Each row is a point on a tangle of strands that fork, close into loops and nearly touch. The rows are in no order.
In the rows, zero is written as 128.
Two points are linked if the straight distance between their rows is under 222. Some points are linked to none.
q821: [156 140 145  94 134 163 137 110  85 121  94  71 190 166 113  98 185 148
 148 133 127 131 121 147 107 114 137 130  62 111 120 135 147 120 137 127
  85 146 151  98 112 187 121 141  97 179  98 181 105 144 116 147 106 128
 135 145  71  97 151 163 116 111 170 124 127]
q491: [111 125 100  88 154 102 120 154 122 123  99 156 141 139 167  92 102 139
 179 125  98  75 110 142 111 149 173 136  92 127 128  74 130 147 133 147
 147 112 118 119 119 143 124  96 155 167 150 129 152 138 127 136 152 154
 181 108  95  85 135 125 112  88 165 133 126]
q479: [116 144 112 178 135  99 114 120 125 131 160 142 111  73  57 161 160  88
  97 111 152 139 164 120 156  98  63 109 207 160 146 121 150 155 131 150
 105 146 125 126 129 169 126 164 154  94 114 112 139 153 122 113 108 118
 103 109 143 180 119 182 145 145 100 125 156]
q679: [ 50 114 114 117 105 111  86 129 223  98 104 169 136 156 149 119 112 142
 166 162 125 139 109 117 106 139 139 161 105 130 146  99  97 125 114  97
 124 111 117 199 105  66 103 138 107 116 165 144 133 144 105 133  92 150
 149  96 121 102 121 127 122 132 124 105 152]
q676: [ 94 137 114 145 112 149 155  54 159 128 129 134  60 148 115 145  27 176
 138 125  75 131 119 136 162 179 132 178  37 140 128 153 120  54 164 110
 130 113 146 129 127 114 101 156 103 147 146 124 130 124 166 166 146  59
 152 161 151  89 161  77 137 128  94  69  83]
q6: [112 124 146 168 153 110  94 132 140 116 149  98 144  83  92 143 169  73
  91 135 141 160 120  81 126 132 108  97 139 103 126 130 148 152 141 188
 106 160 122 124 100 207 158 135 141 165 118 152 134 168 107 138 122 149
 133 128 123  99 134 216 108 105 147 163 125]
q698: [158  99 129 128 132 104 134 171 108 134 149 151 136  75  31 155 143 108
 107 152 135 153 121 109 179  71 107 123 132 111 119 113 136 191 128 161
  89 125 140 118 100 196 106 126  92 133  97 115  61 133  68 134  86 119
 166 166 137  88 154 153 126 139 140 162 103]
q518: [ 96 103 119 111 145 131 152 138  91 149  87 129 133 122 174 133  94 185
 165 158  96  79 131 140 116 143 191 124  92 147 131 129 118 157  71 104
 126 134  99 116 119  41 119  97 122  76 180  90 106 111  88 140  98 129
 164 126 114 143 155  86 112 134 121 119 107]
q775: [133 144 176 144 159 106 116  91  92 180  84 129 185 131 127 100  99 132
 114 113  81 150 169 167 120 168 194 154  75  92 127  74 161 172 140 147
 155 127 124 129 164 173 169  82 184 198  95  88 149 129 152 156 132 123
 153 129 150 139 149  91 111 112 141 161 151]
q69: [172 167 166 186 170 126 158 157  90 126 143  92  35  99  85 137 105  62
 100 107 166 118 116  86 118 136 162  62  92  94  73 120 136 119 169 217
 159 147 130 106 115 144 120 135 135 121 173 133  97 119 161 125 162 154
 120 225 124  80 129 164 103 172 167 108  77]
q906: [121 143 150 157 119 146 130 143 147 101 119  88  39 132 151 149  76 109
 155  98 158 116 107 101 105 158 159 117  85 120  99 146 138 103 104 142
 138 120 101 157 114  67  84 111 118 141 207 156  84 150 146 108 162 135
  78 188  82  84 121 133 101 152 139  67 103]
q585: [ 96 133 152  93 109 165 111 109 100 137  88  61 109 193 178 103 106 180
 157 122 130 171 121 119 105 127 135 161  46 108 106 137 153 109 130 131
 129 128 142 136 147  85  99 106  75 158 123 174 131 144 121 140 109 119
 127 169  94 106 159  94 123 139 102  73 130]
q182: [ 96  82  99  96  87 151 133 102 169 137 139 156 130 116 127 122 108 154
 141 159 119 121 117 142 133  91 114 151 146 137 121 125  87  85  97 106
  88 103 102 111  74  67  64 149  81  86 129 145  69 102  81 150 139  89
 108 135 116  73 141 113 140 157 104 103 104]
q483: [ 48 117 152 100 101 133 146 144 100 133  84  89  91 167 176 146 101 186
 154 136 104 153 129 119  99 147 129 141  43 123 123 176 159 107 111 114
  64 156 100  97 124 113 108 113  82 111 135 164  98 126 110 188 140 112
 137 153  77  69 154 134  96 114 142 105 118]
q671: [124 114 130 106 110 111 155 126 136 147 117 123  97 113  18 142  92 185
 129 118 110 134 105 132 131  97 131 132  67  97 145 121 127 121 167 107
 120  94 171  99 151 165  92 127  71 111 138  98  50 119 104 126 101  70
 160 191 196  92 150 120 115 121 128 145  83]
q588: [179  89 109  74 137 126 162 164  73  85 128 159 145 110  49  87 138 174
 147 144 112 146 120 151 165  79 114 138 134 131 138 140 131 170 105 101
 107 130 115 108  96 167  81 134  79 126  95 155  68 126  38 148  86  89
 167 151 113 108 141 134 144 125 148 132 117]
q582: [ 88 123 119 146 134 120  82 183 152 107 144 144 109 115 183 173 131 107
 155 147 189  69 145  93 110 150 125  55 144 155 109 152 162 146 116 163
 116 124  98 133  71  92 136 133 139 132 171 160 149 148 146 106 131 172
  93 125 115 141  92 170  96 148 148 111 136]
q101: [178 119 126 136 142 146 136  99 120 150 160 172  87 120 110 112  79 151
  98 130  95 103 139 155 176 121 157 131 125 153 107 135 105 104 158 112
 172 132 168  98 162 114 120 171 122  91 150 121 134  94 147 128 142 101
 125 134 179 140 147  89 175 157  98 131  83]
q112: [117 123 121 133 119 161 111  84 130 119 109 131 106 178 172  98  71 182
 163 125  84 137 131 127 157 167 171 169  79 129 117 148 126  84 152 105
 124 110 134 149 111  72 111 132 108 140 149 170 125 120 153 147 135  87
 152 151 117  79 161  75 158 136 116  73  96]
q248: [ 54 133 120  95  89  55 119 162 199  84 121 171 128 105 119 149 119 149
 170 142 113 143  93 129 113 131  84 136  97 126 143 127 111 135 105  60
 115 131 129 186 103 113 133 160 116 105 121 107 136 149 111 155  89 142
 185  81 150 114 111 161 127 118 143 126 170]
q76: [ 75 142 124 115 123 157 141 145 157  97 140  96 201 125 180 190 200 141
 154 133 190 110 154 104  86  93  36 123 122 128 161 135 121 145  88 112
  73 119 118 117 111 131 115 126  68 130 114 105 136 170 139 136 116 130
  98  74  91 146  95 179 115  96 165 131 205]
q113: [ 71 105 122  90  95  90 105 191 159 118 137 178 168 100 150 129 179 155
 145 182 121 155 123 120 133  84  58 115 148  99 147 122  99 151  93  85
 103 128 114 160  96 107 131 163  76 115 107 132 152 155  68 157  80 127
 207  92 126 120 129 135 120 106 134 175 188]
q883: [143 126 112 141 113  76 142 139 129 144 162 137 109  60  11 192 117  96
 122 128 148 144 134 141 156  79 110 129 190 123 139 120 112 180 143 145
 134 113 126 141 123 159 127 142 137 105 106  84  89 123  90  97  89 131
 143 139 186 134 107 177 114 121 147 174 132]
q75: [196 164 121 180 157 113 181 109 101 104  97 120  96 177  91 114 150  93
 160 112 138 103 125 161 123 162 140  99 126 139 114 147 149 117 170 123
 155 145 139 134 153 186 137 159 200 150 118 149 122 108 189 118 143 153
 134 143 107 131 109 139 139 116 205 136 121]
q963: [104 158 145  82 153  87 104 130 155 158  98  85 185 150 136 162 196  69
 132 116 189 141 152 101  81 126  96 115 189 101 152 111 159 176 133 171
 142 120 122 168 154 138 195 104 124 195 131 105 185 149 144 103 117 179
 103  89 119 164  74 140 105  80 156 164 180]
q978: [187 167 145 157 122  82 122 133 139 137  74 124  68 131  89  73 125  90
 110 110 130 117 106 138  93 215 238 101 104 148 148 137 127 129 136 149
 170 140  96 183 132 101 156 127 165 114 137 124 100 123 148 120 160 144
 115 140 155 139 121 103 114 144 131 175  93]
q818: [128 131 111 101 133 141 187 117 115 134 116 161 143 136 120 120 187 200
  60 166 118 157 124 141 129  72  82 127 169 124 149 122 112 145 102  67
  68 141 158  99 170 143 142  93  90  66 116 135 111 136  87 133 102  78
 139  93 139 161 161 143 144 112 124 177 151]
q868: [180 120 124 165 165 133 142 112  59  99  82 144 116 180 143  53 115 150
 155 128  72  89 141 161 110 185 228 119  95 137 126 136 151 121 139 118
 139 121 136 113 125 128 128 123 172 101 126 119 128 101 138 151 159 128
 139 138 157 123 142  98  92 125 135 102  67]
q621: [116 131 119 140 117 101 136 174 122 138 130 135 102 111 162 180 118 142
 124 124 136  95 130 134 137 118  94 109 135 153 101 156 113 151 121 115
 114 136 104  94 116 122 115 146 125 112 132 103  83 107 127 120 124 115
  93 132 114 115 131 116 118 111 111 144 101]
q813: [127 140 118  95 123 145  87 104  98 149 135 137 201 171 144  91 140 132
 164 154  82 110 125 154 130 130 128 141 105 110 143 114 118  91 143 136
 105 111 130  99 120 188 130 133 137 179 101 162 136 129 145 140 137 118
 148  95  92  98 152 101 115  87 169 124 128]
q152: [110 135 114 130 101  88 125 151 180  86 164 136 111  72  69 171 167 125
 104  95 167 158 146  99 141  79  29 120 186 141 162 148 109 142 143 110
 102 114 117 125  95 147 106 182 118  94 111 116 136 126 128 122 114 101
  91 123 150 179  61 184 108 142 102 129 194]
q355: [125 136 169 134 101 151 111 135 142 163 150 145 131  81 135 183 132 153
  88  97  98 169 126 112 162 109  98 143 138 138 114  66  84 131 131 119
 188 140 149  99 200 111 139 104 108 145 138  71 149 123 130  93 153 124
 134 129 158 125 165 141 169 134 111 184 164]
q250: [157 134 139 106  97 143 127  55 183 118 114 136  95 154 102 108 128 145
 122 123 107 151 134 176  94 139 166 183 102 149 177 125 106  72 120  63
 136  97 139 128 139  78 102 178 101 108 122 151 115 121 121 112 122 114
  70 125 176 141 125 133 158 132  98 101 117]
q282: [ 82 114 131 101 161 119 134 113 114 175 106  88 146 197 187  78 117 196
 150 144  91 161 153 139 116 181 174 140 106 118 124 118 170 135 159 119
 109 143 127 147 151 109 180  84 143 122  88 107 186 116 148 183 131 107
 142 109 143 145 161  61 112 123  97 125 136]
q630: [ 58 101 125 158  86 101 105 124 146 167 143 189 141  82 134 167  64 107
 151 131  86 121 120 110 170 108 122 172 129 151 122  87  94 141  99 103
 156 120 117 156 117  93 160 116 140 152 146  94 161 137 154 119 104 160
 173  99 142 158 131 117 164 125 119 137 144]
q61: [121 147 118 117 128  90 123 135 125 131 113 107 140 140 167 134 168 101
 138 120 159  78 148 128 102 146  98 105 214 133 134 107 169 162 106 131
 134 133 110 154 110 126 178 129 166 151 135 122 158 140 158  93 113 182
 114  67  98 187  96 122 123 115 143 169 181]
q688: [114 120 105 109 125 149 112  80 154 175 114 150 169 166 198  97  98 172
 158 146  79 122 143 157 123 157 176 172 156 117 111 102 115 109 128  97
 138 118 129 133 151  97 144  91 183 117 108 105 157 106 163 134 127 118
 157  82 146 134 138  62 149 104 109 125 129]
q142: [171 134 162 173 148  72  99 146 109 156  95 150 108  99 105 161 152  24
 114 117 140 128 137 153 141 144 187  76 162 144  96 101 109 169 149 189
 166 120 103 131 115 176 147 132 201 159 130 116 133 150 135 108 145 194
 145 120 116 125 110 145 125 118 152 173  93]
q306: [114 110  96 106  97 129 131  83 176 114 179 178 122 120 101 151 122 114
 133 143 116 119 121 177 129 129 118 178 155 126 161 150  88  70 127  88
 109  92 126 123  91 105  87 178 119  70 109 140 104 115 113 143 135 123
  80 111 175 133 137 109 140 142 111 105 125]
q262: [176  99 114 106 131 143 138 181 100 154 209 168  76  86 106 156 109 126
  54 147 135 116 112  87 179  66  63  77 196 138  86 157 116 140 141 130
 120 138 159  79 152 153 149 131 103  61 143 149 122 108 117 113 118  83
 150 129 154 135 139 133 154 172  98 161 117]
q557: [ 95 133 110 139 135 108 161 182 109 138  70 110 100 153 186 123  84 166
 127 150 116  78 115 125  92 203 185 102  76 144 108 175 162 135  80 119
 142 149  99 145 103  53 150 102 136 100 161  96 115 111 134 135 128 158
 129 102  98 146 135  66  95 121 133 120 107]
q744: [ 68 140 132 162 149 158  87 117 135 118 128 129 123 122 121 116  85 112
 118 145 114 110 107  92 133 155 159 112  47 129 133 138 142 111 159 170
 122 158 160 129 135 153 158 126 131 112 165 159 151 148 110 145 138 150
 139 135 122  77 152 146  95 132 146 112  98]
q399: [190 147 114 132 117 114 144 134 121 123 108 142 106 114 141 116 167 128
  72 135 131 148 153 162 130 118 121 152 200 162 149 131  91 156  88  86
 126 135 126 131 149  91 148 136 165  97 111 116 116 112 109  94 127 122
 110  92 148 197 118 104 157 144 105 168 141]
q748: [112 137 123  97  87  98 157 135 165  88 163 160 113  82  60 144 152 159
  99 107 141 176 101  91 137  47   4 127 145 119 166 150 119  86 129  79
 108 121 166 125 159 135 126 145  88  75 106 125 120 147  88 129 111  81
 149 110 172 129 117 173 132 108 117 156 176]
q178: [117 127 115 126  55 153 144 124 181 132 153 119 144  99 188 171 124 157
 112  99 126 146 130 119 130  87  13 149 156 121 133 131  93  94  76 106
 115 123 107  84 164  97 128 128 136 136  93 114 167 120 169 132 174 118
 109  95 101 172 129 141 173 133 107 139 202]
q264: [151  75 111  63 135 143 176 159  65 138 115 172  99 113  83  89  74 165
 151 124  88 120 123 158 160 107 127 155 110 127 136 100 138 121  85 109
 103 122 143  71 100 134  83 108 116  87 101 145  77 108  72 163 118  46
 176 156 126  97 148 111 146 136 135 126 128]
q567: [196 110  73 127 145 147 173 112  95  82 147  92 119 122  85  64 197 119
 122 112 159 127 133 172 120 120 170 128 160 158 145 173 107 136 106  90
 103 126 114 113 118 158 104 152 151 103 120 152  92 103  99 104  66 129
  91 159 127 134  98 154 134 145 120 115 110]
q3: [128 117 133 136 158 107  92 168 101 129 119 146  91 127 167 151 157  44
 109 140 166 100 134 121 146 143 152  53 174 150 102 137 112 156 128 182
 144 133 125 134 101 134 164 130 157 148 138 142 164 137 140 114 132 185
 122 128 127 123  89 170  95 112 121 133  90]
q514: [175 143  99 122 127 148 147 110 119  60 121  76 153 149 103  68 210  93
 156  98 155 162 118 189  99 150 171 146 152 153 156 121 133 113 113  97
 118 116  80 146 117 159  90 169 154 135 113 151 130 110 117 115 119 159
  89 128 110 154  72 157 124 128 159 111 164]
q105: [189  98 139  95  97 185 149  84  69 130 105 134 120 177 127  49 111 177
 130  80  61 161 133 145 155 125 146 156 112 144 118 131 114  68 125 107
 168 124 149  86 181 129 113 143  96 139 114 213 149  96 124 151 120  89
 144 158 127 144 138 119 181 149 115  95 132]
q654: [142 135 138 169 148 194 102  87 110 145 156  90 131 154 190  71 121  95
  97 137 116 138 147 148 134 184 183 107 129 122 101 155 130  88 161 164
 123 165 115 119 129 123 108 141 160 135 110 154 162 121 173 148 177 157
  85 141 129 108 136 129 103 142 121  94  81]
q870: [ 46  88 126 134  96 107  78 119 155 145 140 152 181 122 206 166 104 127
 145 164 159  91 134  69 116 132  91  89 149 134 105 154 141 128 118 143
  98 113 101 154  81  88 133  97 125 140 159 113 173 176 134 134 115 164
 123  63  80 144 123 156 119 141 114 114 147]
q880: [ 78 178 148 131 111 139 103  98 170 137 138  43 133 163 205 138 115 140
 138 112 172 136 138  93 111 153  98 122  87  89 115 156 168 108 204 166
 144 136 140 145 165  84 161  76 104 187 132  90 173 135 174 126 163 142
 103 105 128 130 121  94 100 124 122 115 144]
q58: [101 113 133 121  95 148  98 127 170 160 160 127 158 123 235 205 137 153
 115 121 154 112 175 108 125 122  38 139 181 111 105 169 115 124  93 135
 116 125 112 103 102  97 110 118 121 190 108 105 157 142 201 139 155 114
  91  88  84 180 108 109 147 164  77 108 189]
q289: [ 73 121 151 122  85 147  94 117 172 155 145 109 161 139 238 195 133 170
 125 159 147 128 146  67 139 110  80 125 141 114  98 159 109 116 141 133
  96 119 131 109 112  75 108 109  71 143 130 124 152 169 165 122 141 114
 122 111 100 136 162 115 139 163  79 105 157]
q647: [160 157 125 156 134 129 114 133 152 128 115 111  98 107 102  95 143  84
 139 107 144  92 120 136 103 164 202 127 153 168 123 105 138 117 131 139
 168 146  97 184 120  82 121 142 169 130 160 112 109 119 137  99 151 169
 101 140 101 151 112 106 145 148 102 126 116]
q97: [141 176 198 139 100 109 103 130 127 166  72  98 145 118 164 130 155  76
  97 110 147 146 122 119  77 188 181 127 114 134 123 108 134 123 129 184
 148 149  82 154 177 117 198  77 147 175 114  91 137 120 187 111 183 146
  92 132 122 151 128  95  87 111 119 218 132]
q720: [219 113  69 124 146 146 171 129  96 108 176 138 101  92 130 107 175 104
  68 130 151 114 150 162 143  87 117 105 232 172 145 183  84 150  83  98
 106 119 137  82 142 148 125 139 172  76 126 156 120  86  80 118 115 128
  97 104 136 179  91 128 133 152 100 128 127]
q956: [102 131 145 134  87 162  86 128 154 145 173 137 141 109 110 159 126 152
 108 141 108 151  92  86 162  93  70 124 100 158 134 102  82 106 159 136
 146 123 164 108 182 106 110 148  63 147 161 129 136 129 137  80 132  97
 163 148 129  85 176 147 162 147 116 143 137]
q552: [157 146 117 114 133 132 132 115 123 130  82  67 148 178 159  51 169  95
 157 106 135 140 125 162  85 168 189 146 141 147 136 110 151 103 105 130
 153 130  89 160 116 117 124 117 171 145 121 130 120 116 138 109 146 159
  68 131 117 166 102  98 114 137 135 109 132]
q699: [208 126 139 136 202 147 163 108  59 122  72 129 186 173  99  51 164 151
 146 131  96  89 144 161 123 141 215 118 115 121 123 103 163 153 136 126
 140 144 138 111 155 156 107 105 176 147 125 124 140 105 113 113 115 129
 160 122 117 139 140 116 125 108 155 129  90]
q405: [ 73 174 167 164 130 154  85  99 200 156 161 102 138 131 197 180 125 123
 103 137 159 171 148  95 112 140  68 115  99 129 111 141 113 100 186 140
 126 123 128 152 148  95 137 110 101 172 139 106 159 165 178 118 164 117
  90 153 132 140 135 122 125 154  60  87 140]
q238: [138 137 149 122 157  92 136 144  95 115  96 155 125 114  82 108 101 170
 162 106  82  90 107 134 148 123 142 124  69 125 129  53 118 142 153 123
 172 111 156 107 138 185  91 137 138 171 153 118 142 127 137 132 127 111
 197 121 113  69 152 124 152 104 171 141 108]
q504: [168 109 122 159 166 119 147 101 118 118 163 123 163  83  42 133 182 113
  87 171 145 132 135  81 130  73  81 119 176 131 126 131 134 167 128 169
  69 131 129 121 113 241 113 132 123 145 102 122 103 146  95 124  69  95
 135 125 120  94 146 172 116  91 138 167 104]
q908: [143 112 108  97 122 131 177 105 119  90 164 147  87 137  11 101  66 109
 153  93 134 104  98 128 135  97 126 144 103 125 126 117 145  96 142 110
 126 102 167 125 110 141  84 198  99 103 130 144  83  92 108 141 105 112
 128 186 120  79  75 144 157 146 143  97 108]
q9: [182 109 125 151 113 150 116  79  98 137 146 143 170 122 125 111 143  87
 119 139  63 119 168 149 168 120 133 140 162 123 138 120 129 135 133 114
 120 140 148 104 136 203 155 154 175 158  86 163 161 141 154 136 119 128
 158  68 143 124 122 125 153 109 158 147 126]
q452: [137 125 127 131 129 101 148 122 149 111  83 130 114 159 109 117 141 181
 136 102 104 151 138 189 123 153 126 181  94 106 148 124 158 121 138  92
 141 116 122 131 147 105 122 145 131 121  91 135 118 134 123 141 129 117
 118 133 192 153 154 121 126  96 115 113 122]
q235: [163 196 166 163 118 120 150 117 113 128  68  64  90 142 125 104 137 118
  96  95 144 149 112 145  77 207 171 120  73 119 116 139 160 115 160 158
 190 151 105 139 188 117 150 100 133 158 131 111 138 104 161 133 175 123
  84 176 149 144 145 117 107 132 136 180 110]
q252: [134 118 131 138 134 138 173 116 111 107 107 104 143 141 113 112 171 215
 106 137 133 185 135 153 133 118  96 137 117 127 120 145 131 142 156  96
  94 143 134  87 161 162 127 104 100 118  83 124 100 139 116 146 116  92
 151 137 158 121 188 130 123 116 106 152 118]
q91: [141 115 130 171 145 111 116 134 103 159 167 158  85  87  72 167  81  96
 117 126  91 100 126 109 186 110 148 121 112 148 126 125 135 137 179 161
 180 115 173 117 119 145 142 148 128  95 137  99 119 134 145 131 115 127
 188 157 172 120 145 125 159 147 118 128  88]
q867: [ 77 134  98  76 153 146 104 134 126  98 137  70 200 163 159 116 225 142
 139 141 177 128 138 136  87 114 108 111 142 131 161 151 186 142  96 137
  74 135 133 152 116 135 121 114  95 135 127 144 147 165  84 142 104 159
 109  92  91 160 108 166  99 115 148 114 184]
q526: [141 152 134 124 159 145 146 122  78 113  88  49 119 133 150 109 146 144
 100  86 155 140 118 142  97 157 178 108  51  90  89 161 164 132 165 178
 144 166 124  86 153 147 128  87 113 161 143 133 102 151 125 129 156 120
  94 202 117 119 158 163  79 117 165 134  87]
q66: [ 87 138 153 150 111 111  86 171 142 103 136 130 131  54 100 151 142  60
 115  99 148 166 120 129 125 126 118 130 139 122 144 101 114 138 110 172
 117 146  90 154  73 136 101 152 148 129 102 133 115 170 108 146 166 172
  94 140 112 115 111 196  88 121 154 118 133]
q477: [112 119 133 171 145 187  91  93 135 132 190 103 151 105 159 119 129  86
 117 161 144  99 140 104 144 127 150 110 164 166  98 145 108  91 157 174
 140 127  97 111  98 113  78 125 160 128 167 137 138 141 165 119 168 142
  73 141  91 109 141 132 134 166  72  89  82]
q400: [131 117 104 125 151 142 177 176  86 116 148 150  65 146  76 133  68 108
 157 104 160  68 107  98 124  85 131  96 119 118 139 142 134 148 144 132
 123 131 180 127 106 134  93 150  94  89 160 143  67 102 124 125 107 130
 146 215 124  92  97 112 166 140 136 101  97]
q612: [131 123 104 144 131 148 108 121 109 105 170 110 128 127 117 107 142  89
 160 127 170  82 125 117 135 101 101 110 137 161 118 149 143  96 148 152
 133 132 134 117  90 114  82 183 149 117 139 192 129 124 143 103 132 138
 107 141  92 131 106 142 165 176  88  69 131]
q410: [ 74 107 129 130 105 120 117 117 207 123 127 187 106  97 149 176  57 149
 155 139 125 139  87 106 141 121 157 166 114 134 103 106  67  97 107  97
 131  82 117 146 101  72  80 115  81 126 183  94  83 118 118 101 122 108
 118 136 123  80 144 121 138 135 116 101 119]
q790: [ 91 179 191 171 126  86 116 162 182 130  85 132 125 104 110 172 163 120
 148 107 133 169 127 119  95 155 123 142  91  99 178  85 102 127 141 101
 159 128 139 173 170 102 164 113 117 145 110  65 108 165 155 108 141 148
 135 146 183 126 137 152 132  96 162 149 133]
q958: [139 101 141 102  91  84 159 118 157 114 145 158  93  85  31 184  83 148
 133  99 134 169  96 126 157 103  71 136  78 102 173 153 119 111 139  70
 123 119 186 116 131 127 126 148  95  86  99 110  99 122  96 137 124  79
 155 137 205 115 132 145 144 117 125 149 143]
q325: [102 133 144 168 131 107  89 138 126 108 136 165 119  77 131 139  80  56
 119 104 107 152 115 111 150 169 168 162 123 104 119  84 132 113 109 164
 140 153  66 154  92 120 153 106 196 129 122 138 146 137 129 139 197 162
 124 130 118 125 123 159  86 133 145 128 108]
q523: [119 137 145 133 164 137 168 175  78 126 178 121 104 121 120 147  69  78
 150 105 145  86 117  92 132 104 116  98 102 101  72 153 159 113 150 183
 117 130 141  98  99 157 104 118 123 123 148 108  95  85 159 139 171 131
 122 198  87  79 122 138 115 126 152  94  93]
q305: [168 108 138 181 130  96  94 133 105 133 112 174 129 110 155 170 118  75
 106 126  94 112 166 164 160 147 154 148 156 121 136 115 115 166 128 146
 123 142 110 135 127 208 183 124 218 169  90 121 127 149 160 140 121 172
 143  87 122 145 115 104 116 107 143 174 115]
q197: [172 145 116  78 104 146 157 145 132 102 113 135 132 135 144  81 191 177
  67 131 149 161 100 167 120  87 111 135 197 118 160 130  99 126  77  72
 133 138 138 107 185 108 147 107 110  67 131 158 126 139  80 133 100 118
 120 100 163 200 125 125 138 113 110 124 175]
q693: [156 111 118 149 130 136 123 188 126 106 182 137  69 112  90 144 109  98
 138 120 176  91 114 118 164  82  90  66 171 152 117 140 115 131 140 143
 164 116 157 117  90 109  85 177 114  97 186 173 115 108 140  94 129 124
 121 188 114  93  83 141 186 188 109  88 121]
q613: [202 121 117 159 165 176 154 106  96 130 155 117 101 143 152  81 135 121
 125 122  94  91 152 185 151 144 183 130 136 145  98 154  89 112 159 119
 154 118 143  87 141 118  93 161 160 115 122 136 118  87 145 139 161 117
  95 154 150 111 137 110 148 150 110 110  64]
q145: [105 143 186  99 146 106 114 136 133 164  84 118 183 166 128 101 128 130
 124 129 124 167 136 134  97 151 169 160  97  85 151  52 142 160 123 129
 124 119 124 164 153 187 203  87 143 173  87 116 165 151 114 142 106 163
 145 125 148 144 119 120  90  88 156 141 129]
q311: [159  87  89  86 158 137 167 148  62 121 108 176 129 126 131  98  83 169
 156 149 114  81 115 133 149 111 151 108 147 135 118 117  99 156  77 102
 147 139 155  94 129 101 108 130 138  83 162 111 127  80  68 145 107  99
 167 142 111 134 129 103 168 120 128 137 102]
q292: [112 142  86  83 118 140 129 137 143  76 139 108 152 169 132  97 200 147
 119 132 165 160 116 150 103  92  80 112 153 143 170 134 142 152  99  56
  92 133 128 170 147 115 137 157 100 106 136 181 167 155  97 121  81 128
 129 114 135 182  85 143 127 142 131 110 197]
q476: [144 115  94 152 111 138 120  86 178 172 105 126 140 172 190 113  86 151
 158 156  89 121 133 126 113 157 165 154 165 131  92 115 125 107 114 116
 176  89  89 189 122  70 129  80 157 134 143 106 139 102 176  97 143 139
 118 117 122 157 114  36 144 147 105  99 113]
q863: [132 137 109  55 150 160 130 123 121 128 141  66 241 179 146 111 202 119
 154 122 150 155 149 134  83 125 107 172 155 107 177 141 168 128 102 140
  94 108 127 147 116 181 145 110  92 166  72 137 177 116 130 156 107 155
 117  67  83 157 105 135 105  75 165 107 192]
q771: [170  94 144 119 101 126 129 192 114 150 196 188 102 101  54 158  81  87
 124 129 109 116  91  66 205  63  74  99 142 128  90 133 120 133 158 150
 167 117 190 103 150 183 125 148 105 108 126 129 125  88 114 102 126 110
 202 146 172 101 114 130 162 153 135 153 117]
q258: [ 66 163 129 129 151 146 121 103 144 163 132  99 154 191 197 124 121 152
 129 140 108 168 134 134  96 165 108 160 112  87 127 136 177 116 166 159
 114 135 121 136 182  99 208  77 114 132  80  81 195 129 175 149 164 129
 116  85 144 151 148  87  93  91 118 130 163]
q488: [204 108 105 159 193 127 176 134  55 122  91 136 168 123 113 144 138 143
 123 163 134 107 145 159 156 133 158 101 136 129 118 157 143 168 128 146
 119 159 140  95 132 202 146 105 187 121 111 102 119 125 110 121 100 106
 152  91 135 151 157  96 107 112 169 141  84]
q695: [ 89 177 147 145 111 135  76 170 167 121  94 121 106 142 184 136  87  89
 140 138 171 119  99  75 101 189 155 105  82 142 130 136 153 129  97 159
 136 134  98 189  93  64 154 111 128 138 188 169 119 160 127 103 146 157
  88 128 106 127  94 125  92 164 150 104 131]
q583: [172 113 109 184 152 135 138 108 131 109 141 120 134  99 121 164 195 120
  60 128 151 166 176 139 135 127  93 157 214 131 163 125 135 169  75 115
 113 149 128 150 123 174 142 119 163 126  95 102 136 154 125 130 109 123
 104  79 124 189 141 152 143 123 106 156 168]
q126: [155 100 130 112 107 164 110  97 156 163 176 162  88 114  65 142  33 141
  80 134 104 139 100  95 157  93 119 137  88 155 117 135  90 106 138 136
 156 122 174 103 159  94 112 152  54 118 168 139 113  94  85 100 135  78
 130 171 152  84 148 118 189 173  86 116  99]
q904: [ 71 157 170  65 132  75 121 144 153 168 115 102 200 179 154 145 138  81
 156 120 154 131 122 120  65 133 117 173 139  50 149  92 139 156 134 152
 154 105 101 164 134 138 196  86 134 172  97  98 172 123 134 118 133 180
 114 104 118 116 101 114  96  84 157 143 166]
q115: [ 87  86 105 113 140 129 101 104 120 125 140 149 163 137 188 114 141 122
 172 159 110  83 156  94 140 128 124 100 185 133 126 100 152 143  95 124
 115 126 130 159  99 115 171 124 162 119 159 120 179 130 131 105 118 168
 127  59  91 162 122 116 130  97 104 142 160]

A piece is two or more points that can be reached from each other along the links. Count, over all rows, the pieces, the separate loops (a circle has one, a figure eight two, a Y none), the forks (points with three links) and the tips (points with one).
pieces: 4
loops: 0
forks: 13
tips: 21

How many points has the smallest loop of links through each point below? Write none if it is on no loop.
q145: none
q567: none
q523: none

Name the points in between on the shortest way along the links from the first point to the second, in order.
q904 / q491: q963, q61, q115, q870, q582, q3, q142, q305, q9, q813
q145 / q258: q904, q963, q61, q115, q870, q289, q405, q880
q76 / q66: q867, q292, q197, q399, q583, q479, q883, q698, q504, q6
q113 / q647: q248, q679, q410, q182, q306, q250, q452, q252, q818, q197, q399, q720, q567, q514, q552
q91 / q523: q101, q613, q654, q477, q612, q693, q400
q557 / q583: q518, q311, q264, q588, q698, q883, q479
